Each row is a point on a tangle of strands that fork, close into loops and nearly touch. The rows are in no order.
Two points are linked if the straight distance between their rows is under 33.8. Some points are linked to none.
tudu: [20 -6 12  4 -4 19 -9 14  5 -2  1 -9]
Leg: [ -4  19   0 -41  41 -60  12  50 -38  16 -14  17]
kul: [ 30 -17  26 -19 -17  18 -28  32   5   8  -3 -12]
Diz: [ -8  17 -19  69 -10   6   0 -41  19 -13  23  -4]
fak: [ 20 -14  16  17 -31  52 -19  -7  21  -3   6 -16]
ver: [-21  57 -37  46  47 -34  32  -2 -18  -6  13  21]
pokad: [ -3   4  -7  31  -6  17   6 -23   8 -10  10  -4]
dom: [ 11  11  -4  43  -1  14   0  -7   7 -10  18  -7]
zibi: [-19  18 -23  44   5  -5  17 -33   3 -11  15   5]
Lin: [ -8 -30   8 -51  -6  26  13 -13   2  -4 -21   3]
Tep: [-16 -11  -6  -1  -7  18  16 -29   7  -9  -2   1]
des: [18 26 -8 57  9  3 -2  3  2 -7 22 -4]
Razil: [  3   0  10 -56  24 -40   6  42 -28  15 -18  11]
gur: [ -1   7   5 -49  34 -48   8  44 -33  13 -18  13]
tabif: [-52  -4 -37  42 -14 -13   6 -69  37  -9   6   2]
Lepof: [ 12  -7   5  35 -28  43 -12 -19  20  -8  12 -14]
Gara: [-14  52 -30  37  51 -34  31  11 -22  -2   8  18]
dilub: [-55 -16 -32  18 -18  -6  13 -70  32 -11  -1   5]
Ledif: [  9 -14  19 -67  10 -32  -6  38 -25  16 -19   4]
tavas: [ 41   3  22  20 -11  12 -33  41   5   8  14 -16]
Suge: [ -1  11 -12  63 -17  18  -5 -34  18 -12  22  -9]
piva: [  1 -22   8   2 -31  47  -4 -27  19  -8  -2 -10]
pove: [  7 -25  14 -25 -14  33  -2  -4   9  -2  -8  -5]
Leka: [-27  13 -25  42  -2  -5  14 -44  10 -11  13   2]
gep: [ -2 -36  17 -87   1   9   6   8  -6   5 -33   5]
bokin: [ 16 -29  24 -53 -13  16 -14  20   1   9 -18  -5]
sen: [-24  45 -36  51  32 -26  29 -17 -11  -8  16  16]
Sako: [ 28 -19  35 -53 -20 -13 -35  44 -16  19 -11  -8]
zavab: [-60 -13 -32   6  -9 -10  24 -66  22 -10  -5  10]
Fene: [ -8  50 -25  27  54 -38  28  25 -26   0   6  18]
sezu: [-53 -15 -26  -7 -10  -2  27 -61  13 -11  -7  13]
Mepi: [ 15 -31  28 -71 -12   6 -16  26  -5  14 -23  -4]
Seter: [ 10   4   0  50 -22  33 -10 -23  19 -10  19 -13]
Vam: [ -4 -33  13 -67  -1  21   8   0  -1   1 -25   3]
maso: [  5 -23  12 -13 -20  39  -4 -13  13  -5  -6  -8]
pirob: [ 31   2  14  19  -4  13 -18  28   4   2  12 -10]
Mon: [ 10 -26  17 -41 -13  27  -7   8   5   2 -16  -5]
kanot: [-41   3 -31  39  -8  -9  13 -56  21 -11   8   4]
zoku: [ 26 -15  19  10 -26  42 -23   9  18   0   6 -16]
tomud: [ 18 -18  30 -72  -8 -29 -19  42 -27  21 -20   1]
kotov: [ 20 -18  30 -59  -9 -18 -26  41 -18  18 -14  -2]
lof: [ 29 -16  29 -34 -14   2 -27  39  -4  14  -8  -8]
dof: [ -8  24 -19  45  15  -3  13 -16  -2  -9  16   4]
badeg: [  7  27   1 -22  37 -61   3  57 -39  17  -7  10]
fona: [ 34 -15  25  -3 -22  30 -31  26  12   5   1 -16]
tas: [-13  29 -28  75   4  -9   6 -39  12 -10  25   3]
kele: [ 9 -3  4  7  2 17  4  2  4 -6  4 -4]
Kop: [ 14  14  12 -31  21 -56  -9  58 -38  19  -7   6]
bira: [-17  38 -29  51  25 -18  24 -19  -6  -8  17  11]
posat: [  9  33 -14  60  18  -5   7  -2  -3  -8  22   0]
seb: [  7 -33  24 -89  -2  -7  -7  23 -13  13 -30   3]

A piece is two or more points that can be reached from each other along the links. Count, over all rows, the pieces, the separate loops (a circle has one, a figure eight two, a Y none), the forks (points with three links) and the tips (points with one).
pieces | 4
loops | 0
forks | 1
tips | 9

Name the points in between on the shortest way along the links from the first point to the second, in order.
dom; zibi | des posat dof
Leg; kotov | gur Razil Ledif tomud
dilub; bira | tabif kanot Leka zibi dof
Lin; Mepi | Vam gep seb
